Points on a hilly landscape, in no order, each with its height.
From any point a ball takes the steepest step (drop divided by distance) to one of its 3 nearest points. It stops when none of these is lower. Distance is the straight distance between rows; heights are no part of it.
<227> (h 178): [ 18 -31  12  -5  12  -3 -32 -22 -42 -23  20  -1  16]
<130> (h 151): [-20  -6  12  -8   7  14 -13 -11 -13   5   5 -14   9]
<326> (h 272): [ -8  30 -18 -24  11  13   6  31   4  50   5   5 -25]
<349> (h 118): [  3 -20  12  -9  10   4 -30 -22 -37 -18  17   2  16]
<2> (h 550): [ -8  -9  11   7  -6  -2  -2 -12   5 -15  -8  -9  10]
<538> (h 351): [-11  49 -19 -16  -3   5  24  43  21  32 -13  18 -21]
<401> (h 489): [ -6 -10   6  17 -10  -4   5  -6  17  -7 -12 -11   4]
<529> (h 194): [  1  13 -18   0  -4  -2  16  16  28  16  -6   3 -18]
<209> (h 318): [-14  44 -15 -30  15  16   8  43  -5  61   4   9 -25]
<294> (h 222): [ -6  33 -18 -17   6   6  13  34  14  38  -3   9 -22]
<411> (h 254): [ -9  52 -18   8 -23  -5  55  37  36  12 -23  25 -17]
<171> (h 213): [  2  22 -23   0  -5  -3  22  24  30  17  -8   9 -20]
<174> (h 224): [-13  -9  12  -3  -2   7 -12 -11  -7  -9  -2  -7  12]
<573> (h 248): [  0  34 -21   3 -14  -7  35  26  36  12 -14  20 -18]
<458> (h 289): [ 39 -26  15  30 -10 -26   0 -28  -7 -66  -3  16  29]
<64> (h 232): [ -1  35 -21  -8  -6   1  25  30  27  22  -8  15 -20]
<481> (h 868): [  2 -11   2  30 -19 -18  21 -11  30 -19 -21  -3   5]
<14> (h 284): [ 22 -45  14  -1  30  -1 -34 -35 -62 -11  30 -18  13]
<348> (h 101): [ -3 -19  10 -11  10   5 -33 -21 -42 -10  21   0  14]
<488> (h 251): [  1  34 -24   8 -18  -9  42  22  40   5 -13  24 -17]
<256> (h 165): [-21   2   4 -12  15  22  -7   1  -9  35  10 -21  -7]
<596> (h 377): [  1  -3  -6  19 -11  -7  15  -1  30  -1 -14  -7  -6]
<388> (h 155): [-15  -9  13 -12   5  11 -24 -17 -27  -2  14  -6  13]
<154> (h 71): [-10  -6   5   4  -4   6  -2  -4   8   1  -7 -14   4]
<50> (h 244): [ 30 -44  14   5  17  -6 -30 -28 -44 -32  20  -9  15]
<259> (h 336): [ -9  16 -11 -20  17  16   0  24   1  52  10 -10 -23]
<439> (h 166): [ -5   7 -11 -11   7   9   5  15  14  32   2  -9 -17]
<58> (h 115): [ 13 -13  20  21 -15 -17   0 -23  -1 -46 -10   5  25]
<286> (h 646): [ 13 -18  16  11  -6 -12 -12 -21 -14 -44   0   8  22]
<137> (h 335): [ 34 -38  16   6  11 -12 -28 -26 -38 -37  17  -3  16]
<449> (h 270): [-10  42 -17 -23   5  12  15  41   8  44  -4  13 -23]
<415> (h 560): [ -3 -10  14   1  -4   1 -12 -14 -13 -21  -3  -3  15]
<616> (h 207): [ 19 -18  17  17 -11 -20  -5 -21  -9 -50  -3  11  24]
<156> (h 78): [  6   3 -18  22 -19 -16  29   6  39  -4 -13   7 -11]
<600> (h 173): [  3   9 -18  11 -10  -7  22  10  36   9 -10   4 -16]
<282> (h 154): [ -7   1  -6  -3   3   8   4   8  14  22  -4 -15 -12]
<85> (h 750): [ 20 -27  16   3   2  -9 -23 -20 -28 -36   9   7  21]
<464> (h 182): [ -4  17 -18 -13   8  10   5  24  11  38   1  -2 -21]
<405> (h 141): [-14  -4   2  -3   3  10  -2  -1   6  14  -3 -18  -2]
<248> (h 920): [ -1 -13  18   9  -8  -5 -10 -16  -6 -31  -5   1  18]
<396> (h 859): [  2 -11  10  25 -17 -12   9 -16  15 -28 -17  -2  15]
<608> (h 252): [ -5  47 -21  -2 -13  -2  38  37  31  16 -17  22 -16]
<214> (h 881): [ 31 -30  15  12   1 -18 -17 -24 -23 -48   7   6  20]
<111> (h 172): [ -3   7 -13  -1   0   1  10  13  23  19  -6  -5 -14]
<34> (h 94): [  5 -25   9 -10  16   2 -34 -24 -49 -10  26  -3  12]
<417> (h 236): [  1  -2  -8   8  -4  -2  11   5  26   9  -6 -10 -11]
<419> (h 156): [-23  -3  10 -17  13  21 -19 -14 -28  15  14 -10   7]
<394> (h 102): [ -8 -17  11 -14  16   9 -32 -22 -46  -1  27  -2  12]
<104> (h 167): [ -2   7 -11  -4   5   7   7  17  20  26  -4  -6 -18]
<527> (h 782): [ -3 -11  12  15 -12  -9   2 -13   8 -26  -9  -5  14]
<184> (h 148): [-21  -2   8  -9   8  17 -11  -5  -6  18   2 -18   1]
<443> (h 310): [ -2 -15  15  -4   0   1 -21 -17 -24 -24   8   1  17]

Where does a ball stop that starts at each point below?
<538> => <282>
<411> => <282>
<256> => <154>
<527> => <154>
<449> => <282>
<488> => <282>
<130> => <154>
<286> => <58>
<443> => <34>

Two balls start at each pair of points below. Name the first point that both come to, or write never.
<209> / <259> => <464>
<388> / <50> => <34>
<415> / <419> => <184>
